Points on a hilly landscape, in no order, each with its height.
A ball rolls from a point to the lowest of its 2 nearest points, and stops where none of them is lower. Distance is the straight distance between rows; heights are no part of it.
k_61: [-0.07 -2.10 -0.03  0.16 -0.44 -1.34 -1.77 -0.22  1.12 -0.43 -0.39 -0.97
  2.11  0.52 -0.85  0.55  0.80 -1.05 -2.02 -0.06 -2.07  0.16  1.51 -1.69
 -1.01 -2.53  1.82]  h=33.4
k_402: [ 0.87 -1.82  0.47 -0.76  1.24  0.47  2.22 -1.81 -0.90  0.95 -0.20  1.15
 -2.65  3.67  1.20  0.16  1.25  1.33  2.71 -1.14 -0.11  0.40  3.39  0.43
  0.01  0.77 -0.06]  h=12.8
k_451: [-1.14  2.56  0.75 -0.25  0.19  0.73  0.02 -1.39 -1.10  1.94 -0.37  1.32
  0.89 -1.74 -0.80  0.74 -3.89  0.01  0.11  1.17  0.30  0.24 -0.95  1.52
  0.47  1.48 -1.16]  h=34.6
k_985: [ 1.34  1.81 -0.24  0.76  2.65  1.55  2.37  1.80 -1.49  1.66  2.04  1.68
 -3.12  1.29  1.00 -0.76  0.75  1.76  4.36  0.09  2.09  1.83 -0.83  2.68
 -0.33  1.86 -1.64]  h=31.9
k_753: [-0.66  1.64  1.13  3.33  0.45  0.98 -2.71  2.73  0.89 -0.67 -1.02 -2.00
  1.80  0.64  1.09 -0.87  3.50 -1.40 -0.57 -0.16  0.82  2.53 -1.58 -2.74
 -0.09 -1.18  2.38]  h=49.8
k_735: [ 0.61 -2.02  1.63  1.63 -1.27  3.30 -1.67 -1.75  0.15 -1.44 -1.60 -4.34
  3.62 -0.21  0.04  3.88 -2.43  0.91  2.22  1.58 -2.54 -1.50 -0.09 -2.69
  0.92 -1.55  1.72]  h=20.2
k_456: [-0.06  2.03 -0.68  0.01 -2.40  0.37  0.84 -1.56  0.48  0.13 -0.12 -0.08
 -0.52 -1.36  1.61 -1.23 -1.59  1.61 -1.04  2.00  0.68 -0.75 -1.46  1.65
  1.11  0.99 -0.39]  h=40.0
k_146: [ 0.52 -1.20  2.38 -0.35  0.49  0.86  1.60 -2.47 -1.82  1.87 -0.36  1.58
  0.05  2.25  1.77  0.02 -0.16  1.96  2.29 -0.03 -0.72  1.65  3.12  1.25
 -1.86  0.69  0.42]  h=17.3
k_29: [-0.17  1.59  0.66  2.44 -0.61 -0.09 -0.13  0.43 -0.62  1.36  0.57 -0.13
  2.31 -0.75  1.94 -2.33  1.04  1.11 -1.71  0.74  0.71  2.91 -1.44  1.21
 -2.36 -0.71  0.97]  h=67.0
k_524: [ 0.10 -2.59  1.97 -0.66  1.39 -1.68  0.56 -0.61 -1.22  2.51  0.37  2.52
 -0.05  2.11 -0.45  0.27  0.83 -0.19 -0.02 -1.91 -0.34  2.35  3.07 -0.27
 -2.64 -0.23 -0.02]  h=11.5
k_317: [-0.90 -0.03  1.45  2.64  0.63 -0.66 -2.86  3.00  0.75 -0.06 -0.03 -1.65
  2.92  0.31 -0.28 -0.74  3.83 -2.68 -2.25 -1.48  0.10  2.59 -0.35 -3.16
 -1.17 -2.23  1.53]  h=44.0
k_711: [-0.55 -0.60 -2.40 -1.06  1.93 -1.34 -0.99 -2.80  0.80  1.09 -0.55  2.84
 -4.67  1.24 -2.85  3.10 -1.15  0.57  1.23 -1.97 -0.03 -1.43 -1.54 -2.40
  2.52  0.55 -0.11]  h=16.1
k_525: [ 0.43  0.00 -0.21  0.64  3.08 -0.77  0.35 -1.93 -0.45  3.03 -0.54  3.24
 -3.55  2.47  0.27  1.49 -1.04  0.74  2.02 -1.43  0.95  1.65 -1.10 -1.34
  0.02  0.74  1.39]  h=20.1
k_593: [ 0.80  1.34  0.24 -0.22 -0.28 -0.50  2.20  1.95 -1.56  1.53  2.34  1.80
 -0.57 -2.39  1.24 -2.43 -0.56  1.64 -0.08  1.34  1.28  1.97 -0.95  3.56
 -1.97  0.52 -2.31]  h=62.2
k_381: [ 1.21  0.02  1.37 -0.02  0.23  1.54  0.55 -4.83 -1.72  2.92 -1.22  2.42
 -1.24  1.01  2.20  1.08 -2.49  3.15  1.82  0.91  0.60  1.77 -0.25  0.51
  0.20  1.02  1.17]  h=32.9
k_956: [ 0.59  0.30 -1.11 -0.48 -0.20  1.59  1.24 -2.15  1.16 -1.93 -1.13 -1.48
 -1.35  1.07  0.13  1.06 -0.70  0.56  1.74  0.97  0.16 -2.50  0.90  0.38
  2.16  1.93 -0.35]  h=24.7
k_129: [-0.34 -0.55 -2.41 -0.27  0.36 -2.62 -0.44 -0.53  1.34  0.93 -0.22  2.42
 -3.71  0.44 -1.07 -0.22  0.74  0.44 -1.84 -1.28  0.19 -0.58 -1.14 -1.59
  1.42 -0.56  0.97]  h=8.2
k_763: [ 0.24  1.57 -0.25  1.57  0.20 -0.49  0.69  1.52 -0.39  1.44  1.95  0.21
 -0.62 -0.63  1.22 -2.41  0.92  0.80 -0.85  0.34  1.79  1.75 -1.41  1.75
 -1.37  0.00 -0.18]  h=64.4
k_208: [ 0.30 -1.08  0.20 -1.00  1.26 -1.64 -0.46  3.49  0.82 -1.07  1.30  0.48
  0.86  1.72 -2.30 -0.21  3.02 -3.44 -0.96 -3.25 -0.20 -0.04  2.47 -1.06
 -0.77 -1.02 -1.73]  h=13.8
k_808: [ 0.33  3.17  1.35  1.92  0.69  1.81  0.39  2.94 -0.57 -0.02  0.99 -1.14
  1.56  0.85  2.01 -1.36  2.36 -0.62  1.76 -0.60  1.96  1.79  0.16  1.42
 -0.64  1.00 -0.98]  h=49.9
k_58: [ 1.24 -1.32  1.22  1.12 -2.88  0.30  0.25 -0.09  1.28 -2.49 -1.58 -3.48
  1.95  1.20  2.57 -1.26  2.02  0.60 -0.84  2.67 -0.90  0.24  0.84 -2.19
  0.24 -1.23  2.51]  h=8.0
k_516: [-0.58 -1.36  1.19  1.52 -2.71  1.19 -2.89  0.66  1.20 -2.55 -2.50 -5.16
  3.40 -1.33 -0.64  1.24 -0.45 -0.35 -0.74  1.70 -2.41 -1.42 -1.54 -3.10
  0.27 -2.30  2.63]  h=17.2
k_335: [ 1.00  1.36 -0.23  1.08  2.45  0.27  0.83 -1.31 -0.82  3.02  0.30  2.67
 -4.21  1.70  1.47  0.20 -0.04  2.27  2.96 -0.47  2.08  2.05 -1.85  0.77
 -0.68  1.28  0.74]  h=23.2
k_513: [ 0.37 -1.33 -0.47 -0.27 -3.13 -0.15 -2.42 -3.87  0.95 -0.90 -0.75 -1.69
  1.75 -2.77 -0.36  1.65 -3.02  0.79 -2.35  2.18 -2.49 -2.06 -1.34 -1.32
  0.17 -1.92  2.49]  h=25.8
k_547: [-0.03 -0.54 -0.79  1.18 -0.65 -0.28 -1.88 -3.27  1.30  0.48 -1.69 -0.88
 -1.23 -0.27  0.92  0.91 -1.17  1.41 -1.29  1.91 -0.94 -0.05 -1.74 -2.45
  1.28 -1.55  3.72]  h=16.3
k_581: [ 0.31  0.45 -1.04 -1.97 -2.18 -0.59 -0.07 -3.19  0.80  0.20 -0.08  0.64
 -0.41 -1.62 -0.58  0.66 -2.25  0.87 -1.22  0.72 -0.84 -1.96 -0.39  0.84
  0.72  0.70 -0.57]  h=42.2
k_859: [ 0.60 -1.59  1.64 -0.37  1.37  0.53 -0.09 -0.62  0.32 -0.42 -0.38 -0.33
  1.36  3.44 -0.59  1.99  0.74 -0.95  2.22 -1.48 -1.34  0.35  3.89 -0.93
 -0.68 -0.59  0.24]  h=13.1
k_236: [ 0.60 -1.85  0.69 -1.80 -2.94 -0.62  0.81 -1.53  0.78 -1.68  0.15 -1.37
  3.45 -0.68  0.79 -0.26 -0.05  0.09 -1.52  0.63 -2.49 -1.67  3.64  1.49
 -1.74 -0.73 -0.56]  h=42.9
k_342: [-0.80 -2.06 -2.75 -1.75 -1.91 -2.07 -0.87  1.00  1.74 -3.42  0.09 -1.14
 -0.19 -1.63 -1.85 -0.20  0.87 -1.61 -4.18 -0.45 -0.98 -4.22 -0.91 -0.35
  1.47 -1.11  0.71]  h=33.2
k_395: [ 0.86 -1.36 -0.89 -2.06 -0.07 -2.48  1.45  0.44 -1.04  1.83  1.88  4.14
 -3.05 -1.22  0.06 -1.69 -0.01  1.76 -0.55 -0.70  0.54  1.10 -0.02  0.66
 -1.27  0.28 -1.77]  h=45.9
k_354: [-2.08  3.46 -0.06  0.34 -0.94  1.33 -1.45  3.39 -0.45 -1.02  0.13 -1.54
  2.80 -2.33 -1.24 -1.88  0.07 -2.55 -1.77 -0.07  1.01 -0.63 -2.02  1.43
  0.64  0.82 -1.13]  h=55.3
k_899: [ 0.08 -1.34 -2.25 -1.83 -0.67 -1.57  1.58  1.33  0.09 -0.79  0.96  1.38
 -1.80 -1.45 -0.45 -1.26 -0.41 -0.24 -0.59 -0.05  0.97 -1.53  0.30  1.66
  1.91  0.32 -2.53]  h=39.8
k_532: [-1.10 -1.57 -1.69 -2.00 -0.28 -2.02 -0.36  2.12  1.43 -2.79  0.44 -0.45
 -0.08 -0.26 -3.66  0.16  1.44 -2.78 -2.08 -1.98 -0.88 -3.34  0.66 -0.26
  1.00 -0.46 -1.28]  h=28.0
k_203: [ 0.10 -1.46 -1.10 -0.99 -0.59 -0.01 -0.79  0.29  1.93 -3.97 -0.67 -2.42
 -0.55  0.89 -1.78  1.21  1.74 -2.18 -0.43 -1.07 -1.12 -3.30  0.31 -1.92
  1.40 -0.09  1.04]  h=29.0
k_443: [-0.75  0.32  0.73 -1.55  2.37 -0.82  1.36  0.75 -1.19  1.85  1.07  2.83
 -0.77  0.33 -2.49  1.26 -1.20 -1.20  1.40 -0.90  0.54  0.99  1.98  1.00
 -1.01  1.12 -2.70]  h=40.4
k_797: [-0.36 -1.93  0.27 -0.43 -1.48 -1.52 -2.16 -1.32  0.87 -0.48  0.08 -0.33
  3.20 -1.26 -1.49  1.58 -1.66 -1.14 -2.77  0.13 -2.80 -0.86  0.19 -0.82
 -1.61 -3.32  2.07]  h=30.3
k_729: [ 0.76  2.61  0.46  0.36 -0.60  1.36  0.92 -3.40 -1.46  2.30 -0.45  1.45
 -1.76 -0.06  3.13 -1.02 -2.07  3.66  1.50  1.77  1.09  1.52 -2.30  1.77
 -0.43  1.42  0.66]  h=34.8
k_703: [-0.24 -2.62  1.78  1.80 -1.41  1.72 -2.54  0.17  0.09 -1.18 -0.96 -3.38
  4.74 -0.40 -0.74  3.09 -1.69 -0.30  0.24  0.04 -3.07 -0.67 -0.06 -2.98
 -0.20 -3.10  1.84]  h=20.6
k_258: [-1.72  3.40  0.80 -0.59 -0.72  1.28  0.24  3.84 -0.95 -0.55  1.15 -0.80
  3.62 -3.01 -1.53 -2.00 -0.78 -2.51 -1.05  0.17  1.09 -0.12 -0.20  2.54
 -0.42  0.95 -3.51]  h=57.3
k_890: [ 0.67 -0.44 -0.10 -0.61 -1.72  1.00  0.75 -2.24  1.35 -3.39 -1.23 -3.19
  0.93  0.61  0.94  0.87  0.41  0.66  0.24  1.75 -1.18 -2.40  1.27 -0.52
  1.06  0.30  1.12]  h=19.4
k_382: [ 0.47  1.29 -0.53 -0.69  0.90  2.30  1.99  2.09 -0.14 -2.29 -0.11 -1.14
 -1.16  0.75  1.17 -0.32  0.58 -1.35  2.96 -0.21  1.96 -1.90  0.08  1.10
  3.25  2.47 -2.04]  h=38.5
k_213: [ 0.70  2.32  0.04  1.02  2.18  2.22  1.79  2.64 -0.54 -0.40  1.05 -0.23
 -1.94  1.21  1.08 -0.75  0.38 -0.27  4.62 -0.25  2.40  0.16 -0.31  1.80
  1.93  2.47 -2.40]  h=35.0
k_263: [ 0.08 -1.09  0.87 -1.85  1.67 -0.98  0.33  1.47  0.19 -0.08  0.92  0.44
  0.70  2.29 -1.93  1.07  1.28 -2.50  1.50 -2.85 -0.89 -0.31  4.01 -0.18
 -0.76 -0.05 -2.05]  h=6.0
k_929: [-0.17  3.78  0.02  1.60 -0.99  1.48  0.95 -1.54 -0.73  1.27 -0.35 -0.30
 -0.04 -1.41  2.08 -1.16 -2.70  2.31  0.63  2.39  1.17  0.86 -2.27  2.65
  0.88  1.81 -0.38]  h=37.4
k_589: [-1.15  0.07 -2.85  1.15  0.39 -0.29 -1.87 -0.67  1.64 -2.24 -2.15 -1.45
 -3.38  0.13 -0.60  0.15  0.55  0.06 -1.92  0.55  0.24 -2.35 -3.19 -3.10
  2.42 -0.15  3.15]  h=17.9
k_848: [-0.13 -0.44 -0.44 -0.31 -2.87 -1.46 -2.78 -2.39  0.89  0.30 -1.06 -0.35
  2.46 -2.62 -0.39  0.11 -2.07  0.36 -4.11  1.58 -2.17 -0.03 -1.83 -1.10
 -0.86 -2.53  2.46]  h=27.9
k_17: [ 0.90  0.32  1.82  1.31 -2.24  2.64  0.07 -0.61  0.52 -2.26 -1.86 -3.84
  3.10  0.41  2.73  0.04  1.02  0.94  1.43  2.53 -0.66  0.41  1.11 -0.76
  0.97  0.19  1.28]  h=13.2
k_396: [-1.50 -0.52 -2.40 -0.28  1.64 -0.48 -2.82 -2.38  1.02 -0.41 -1.18  0.93
 -3.20 -0.14 -3.24  3.16 -1.36 -0.57 -0.30 -1.74 -0.83 -2.30 -1.96 -2.60
  1.87 -0.45  1.43]  h=19.6
k_969: [-0.79 -0.52 -1.88  0.45  0.96 -0.82 -1.29  0.59  1.76 -1.82 -0.79 -0.74
 -1.92  1.09 -2.05  0.56  1.51 -1.56 -1.71 -0.81 -0.12 -1.86 -0.96 -2.41
  2.03 -0.38  1.61]  h=22.9
k_367: [-1.32  1.06 -0.70  0.43 -0.19  3.36 -3.37  1.90  0.57 -4.42 -3.47 -4.90
 -1.24 -0.25 -1.11  1.72  1.03 -1.75  0.31  1.08 -0.22 -2.82 -2.39 -4.31
  1.70  0.60  2.21]  h=16.8
k_300: [ 1.28 -1.26  0.58 -1.49  0.80  0.98  3.07  0.19 -0.89 -0.27  0.51  0.44
 -1.13  2.58  1.62 -0.66  1.32  0.54  3.35 -1.06  0.68 -0.63  4.03  1.62
  0.51  1.20 -2.02]  h=8.1
k_74: [ 0.00  2.95  0.87  2.23  2.54  1.86  1.22 -1.36 -1.42  2.86 -0.30  1.08
 -2.24  1.39  1.71  0.96 -1.39  1.97  4.05  0.38  2.04  2.21 -2.20  1.44
 -0.27  2.15  0.61]  h=26.0
k_192: [-0.28 -1.27 -2.43 -2.41 -2.21 -1.63  0.67  0.92  0.65 -2.12  0.31  0.20
  0.12 -2.45 -1.47 -1.06 -0.40 -0.89 -3.34 -0.01 -0.30 -3.29 -0.83  1.70
  1.67  0.17 -1.60]  h=36.7
k_304: [-0.25 -0.03  0.04  0.04  2.80 -2.65  0.62  0.55 -0.53  3.07  1.52  4.37
 -3.29 -0.02 -1.42 -0.22  0.66  0.17 -0.21 -1.89  1.33  2.87 -1.24 -0.77
 -2.17 -0.06  0.12]  h=21.3
k_638: [-0.63 -1.08 -2.60 -0.74  1.77 -1.96 -0.33 -1.15  1.97 -0.48  0.01  1.87
 -4.41  1.97 -1.71  1.73  1.14  0.79  0.06 -1.86  0.26 -1.78 -0.74 -2.02
  2.68  0.34  0.48]  h=12.7
k_365: [ 0.48  0.08 -0.19 -2.12 -2.72  0.49  1.66 -1.44  0.04 -1.71  0.19 -1.54
  2.52 -1.22  1.10 -0.46 -1.49  0.71 -0.65  1.47 -1.38 -2.38  1.96  2.42
  0.47  0.44 -1.43]  h=45.6
k_616: [-0.34  1.60  1.30 -0.14 -2.38  1.59  0.45 -0.39 -0.26 -0.53 -0.79 -1.97
  4.27 -1.13  1.18 -1.09 -1.26  0.63 -0.56  1.91 -0.83 -0.10  1.31  2.33
 -0.16  0.62 -0.85]  h=48.2
k_857: [ 0.23  1.91  0.10  3.76  0.20  0.62 -1.49  1.49  0.73 -0.30  0.07 -2.15
  0.33  0.50  2.79 -1.97  3.00  0.30 -0.25  0.70  1.28  2.28 -2.18 -1.16
 -0.33 -0.55  2.80]  h=54.5
k_688: [-0.52 -0.30  0.28  0.60  0.06 -3.03 -0.41  0.82 -0.41  2.40  1.27  2.35
  0.73 -1.25  0.09 -2.00  1.23  0.09 -3.55 -0.81  1.06  2.55 -0.89 -0.03
 -2.98 -1.19  0.50]  h=51.3
k_248: [-0.21 -1.83 -1.37  0.41  0.58 -0.23 -3.00 -3.03  1.16  0.07 -1.26  0.03
 -1.58 -0.15 -1.50  2.83 -1.92 -0.24 -1.21 -0.11 -1.84 -1.37 -2.62 -3.45
  0.88 -2.02  3.28]  h=19.3
k_608: [ 0.21  2.29 -0.05 -1.51  0.20  1.90  1.57  3.52 -0.85 -2.39  0.31 -1.38
  0.99 -1.33  0.10 -0.65  0.10 -2.49  2.03 -0.01  1.89 -2.33  0.63  2.13
  2.25  2.30 -3.53]  h=42.1
k_633: [ 0.12 -0.87  0.18  0.36 -2.52  1.13 -0.87 -3.32  0.74 -1.55 -1.39 -3.13
  1.44 -0.84  0.66  1.56 -1.84  1.32 -0.50  3.08 -2.13 -1.39 -0.07 -1.06
  0.59 -1.28  1.64]  h=23.4
k_818: [-0.51  0.86 -2.64 -1.13  0.14 -1.40  0.71  1.23  0.28  0.38  1.45  2.80
 -3.33 -1.63 -0.55 -1.15 -0.78  0.96 -0.38  0.08  1.54 -1.02 -2.82  0.74
  2.40  0.89 -1.83]  h=42.4
k_583: [ 0.66  1.03 -1.66 -1.96 -1.42 -1.45  0.90 -1.09 -0.05  1.56  1.18  3.61
 -2.67 -2.02 -0.02 -1.81 -1.45  2.15 -0.75  0.30  1.00  0.43 -2.01  0.55
  0.11  0.96 -1.47]  h=44.2
k_109: [-1.71  2.18  0.02  0.94 -1.63 -0.53 -1.00  1.28  0.36 -0.29  0.07 -1.12
  2.98 -2.46 -0.89 -2.16 -0.39 -1.35 -3.70  0.80  0.19  0.27 -1.59  1.24
 -0.37 -0.58 -0.08]  h=52.6
k_105: [ 0.26 -1.61  0.61 -0.57  2.96 -1.77  0.49 -1.00 -1.12  3.20  0.31  3.83
 -2.49  1.84 -1.12  1.01  0.03  0.23  1.19 -1.78  0.30  1.73  0.68 -0.87
 -1.16  0.14  0.26]  h=16.7
k_544: [-0.34  0.72  1.12 -0.67  1.32 -0.74 -0.01 -0.95 -1.13  2.55 -0.04  2.62
 -0.06 -0.89 -1.55  1.06 -2.27 -0.57 -0.44 -0.71  0.19  1.07 -0.68  0.41
 -1.23  0.54 -0.62]  h=37.5
k_695: [-1.51  0.85  0.27  1.80 -0.25 -1.71 -1.72  0.98  0.34  1.33  0.18  0.13
  2.21 -1.45 -0.59 -1.40  0.98 -1.42 -4.11 -0.23  0.36  1.87 -1.41 -0.88
 -1.84 -1.91  1.31]  h=54.7
k_57: [ 0.36 -2.43 -0.08 -1.73  0.35 -2.79  0.94  0.55  0.12  0.99  0.97  2.21
 -1.06  1.29 -0.98 -0.82  1.19 -0.47 -1.87 -1.89 -0.80  0.46  2.62 -0.23
 -1.33 -0.83 -0.86]  h=17.4
k_454: [ 1.21 -0.53  2.50  1.42 -1.43  3.32 -0.48 -1.16  0.45 -1.71 -2.53 -4.17
  3.57  0.71  1.85  2.52 -0.47  0.77  3.08  2.20 -2.23  0.02  1.64 -1.95
  1.23 -0.05  0.96]  h=17.0
k_917: [-0.70  1.05 -1.57  0.82  3.68 -1.61  0.60  2.07 -0.03  2.44  1.98  3.75
 -4.18  0.38 -2.06 -0.16  1.11 -0.15  1.30 -1.64  2.00  1.53 -2.69 -0.10
 -0.59  0.63 -0.69]  h=26.1
k_769: [ 0.50 -0.96  2.21  0.20  0.43  1.16  0.36 -0.89 -0.83  0.67 -0.55 -0.43
  2.22  2.25  1.04  0.35  0.58  0.31  1.75 -0.15 -0.62  2.02  3.62  0.76
 -1.06  0.06 -0.34]  h=18.5
k_686: [-0.34 -0.77  1.47  2.77 -0.47 -0.65 -1.01 -0.70 -0.88  2.62 -0.83  0.85
  3.42 -1.69  1.98 -1.32  0.66  1.44 -2.94  0.57  0.04  4.02 -1.23  0.15
 -3.30 -2.33  1.96]  h=69.6
k_826: [ 0.77  1.17  1.65  0.73  1.38  1.04  1.75  2.72 -1.81  1.64  2.38  0.35
  0.53  0.50  1.33 -1.38  1.84 -0.12  2.44 -0.73  1.29  2.61  1.36  2.29
 -2.31  0.88 -2.33]  h=46.1
k_5: [ 1.93 -2.66  1.32 -0.40 -0.03 -0.10  1.31  2.54 -0.79 -0.52  1.42  0.03
 -0.05  1.86  3.05 -2.62  4.32 -0.25  1.20 -1.69  0.61  0.91  3.71  0.99
 -0.76 -0.08 -0.92]  h=19.5
k_612: [-0.34  1.53  1.21 -0.07  2.12  0.90  1.33  2.08 -1.32  1.20  1.11  1.21
  0.07  1.07 -0.89  0.27 -0.13 -1.08  2.99 -0.90  1.37  1.21  1.65  1.35
 -0.34  1.42 -2.66]  h=43.1
k_555: [ 1.89 -0.12 -0.89  0.37  2.14  0.07  1.98  2.38 -1.42  2.00  2.64  1.88
 -3.52 -0.02  1.64 -2.07  2.11  2.01  1.99  0.09  1.58  2.41 -0.94  2.88
 -1.66  0.60 -1.32]  h=29.2
k_117: [ 0.45  0.41  0.35  0.21  1.07  2.70  0.40 -4.87 -0.74  1.75 -1.72  0.40
 -1.01  1.50  1.13  3.27 -3.22  1.95  3.25  1.26 -0.26  0.25  0.18 -0.22
  1.61  1.29  0.77]  h=31.0
k_333: [ 2.27 -2.01 -0.59  0.34  0.68 -0.88  1.95  3.13 -1.50  0.30  2.18  0.82
 -1.71  0.32  2.49 -2.94  2.85  0.34  1.39 -0.63  1.72  1.32  1.39  2.50
 -0.58  0.26 -1.78]  h=25.1
k_375: [ 0.12 -1.89 -1.67 -2.25  0.04 -2.99  0.22 -0.49  1.31  0.16  0.88  2.41
 -2.02  0.75 -2.40  0.65  0.18 -0.14 -1.27 -1.80 -1.05 -0.96  0.96 -0.71
  0.03 -0.57 -0.68]  h=13.4
k_190: [ 0.56 -0.85  0.41 -1.02  0.05 -2.81  0.81  1.15 -1.61  2.62  2.51  3.96
 -1.40 -2.22 -0.28 -2.68  0.39  0.84 -2.14 -0.99  0.52  2.25 -0.39  1.09
 -3.64 -0.26 -1.28]  h=48.1
k_91: [-1.34  3.44  2.05  1.06  1.64  3.14  0.43 -1.30 -2.26  2.13 -1.09  0.68
  2.17 -1.49 -0.28  1.69 -4.87  0.48  1.63  0.94  1.04  1.16 -2.18  2.05
  0.64  1.62 -1.14]  h=31.7
k_701: [-0.39  1.69 -0.40  0.03  0.43  2.12  0.54 -3.31 -0.30  0.05 -0.98 -0.63
 -1.01  1.08  0.22  2.35 -2.53  0.61  2.54  1.36  0.48 -1.57  0.23  1.01
  2.20  2.33 -0.63]  h=28.4
k_489: [-1.01  2.40  1.87 -0.38 -0.79  0.64  1.23  2.21 -1.63  0.90  1.45  0.04
  4.29 -2.07  0.11 -2.30 -0.86 -0.67 -0.41  0.78  0.21  1.60  1.24  3.47
 -2.22  0.78 -3.33]  h=59.1
k_747: [-0.14  1.10  1.04 -1.50 -0.91  0.33  2.65  1.37 -2.29  1.11  1.83  1.21
  1.41 -2.21  0.99 -2.30 -1.58  0.89  0.81  1.29  0.60  0.63  1.79  4.22
 -1.82  0.92 -3.44]  h=60.6
k_257: [ 2.01 -3.42 -0.36 -2.02  0.64 -0.54  2.52  1.88 -0.53 -1.28  0.80  0.56
 -1.37  2.20  1.81 -1.21  2.32 -0.97  1.93 -1.54  0.84 -0.96  3.91  0.70
  0.94  0.28 -2.07]  h=13.3
k_958: [-0.59 -1.63  0.98  0.86 -0.05 -2.04 -1.58  1.53  0.73  0.14  0.32 -0.44
  3.21  0.82 -0.47 -0.53  3.01 -2.03 -3.22 -1.37 -1.10  2.13  1.55 -1.56
 -2.41 -2.53  1.09]  h=38.2
k_150: [ 0.47 -2.39 -1.03 -2.41 -1.34 -1.16  0.56 -0.64  1.79 -3.92  0.36 -2.01
  0.68  0.36 -1.24  1.58  0.98 -1.64 -0.02 -1.36 -1.21 -4.12  2.46  0.00
  0.35 -0.53 -0.32]  h=35.1
k_671: [-1.31  3.32  1.38  1.94  2.87  2.26  0.20 -0.82 -1.95  2.92 -0.18  1.45
 -0.14  0.16 -0.07  2.08 -3.54  0.62  2.81  0.17  1.68  1.56 -2.76  0.97
  0.63  1.78 -0.06]  h=28.9
k_596: [ 0.29 -1.94 -1.15 -1.66 -2.34 -1.86  0.35 -0.44  1.37 -2.18  0.46 -1.37
  1.40 -0.44 -0.76  0.13 -0.05 -0.60 -2.03 -0.10 -1.93 -2.36  1.80  0.76
 -0.36 -1.29  0.13]  h=39.9
k_557: [-1.13 -0.57  0.49  1.20 -1.13  2.12 -3.69  1.74  1.51 -3.60 -3.24 -5.84
  0.41 -0.51 -0.90  1.63  0.76 -0.78  0.08  1.23 -1.15 -2.25 -2.35 -5.01
  0.94 -1.20  3.33]  h=12.6
k_799: [-0.46  1.09  0.10 -0.84 -2.28 -0.68  0.38 -0.28 -0.08  0.70  0.52  0.00
  2.79 -2.11  0.00 -1.34 -1.57  0.10 -2.77  1.22 -0.79 -0.03  0.24  1.66
 -1.24 -0.02 -1.06]  h=50.3
k_419: [ 0.77 -1.66  0.03  1.52 -0.81 -0.01 -1.14 -1.72  1.35 -0.73 -1.28 -1.93
  0.05  1.29  1.33 -0.01  0.37  1.00 -0.95  2.21 -1.07  1.08 -0.04 -2.62
  0.42 -1.68  3.74]  h=13.0
k_40: [-2.63  1.56 -2.06  0.92  0.21  1.72 -2.77  1.11  0.95 -3.53 -2.74 -2.58
 -2.46 -0.73 -1.72  0.70  0.49 -1.53 -1.49  0.16  0.48 -2.54 -3.45 -3.04
  2.32  0.60  2.14]  h=12.9
k_297: [ 0.38 -2.31 -1.32 -1.51  1.25 -1.71 -0.07  2.88  1.71 -2.11  0.93  0.32
 -1.27  1.69 -2.66  0.35  2.65 -3.08 -0.62 -3.51 -0.29 -2.03  1.86 -1.55
  1.14 -0.52 -1.21]  h=21.1

For each start below, name the point where the ball stops.
k_763 | k_40
k_109 | k_40
k_753 | k_890
k_729 | k_890
k_688 | k_263
k_608 | k_300
k_544 | k_105
k_192 | k_263

Call two points neighbours if one is among the 2 nearest of the other. Go from one point of each pair to the other, from neighbour to neighbour, staying as low as possible. Name the highest point that can't be avoided.
k_40 and k_263 | k_695
k_129 and k_105 | k_57
k_105 and k_58 | k_396
k_300 and k_263 | k_769
k_40 and k_105 | k_703
k_557 and k_40 | k_367
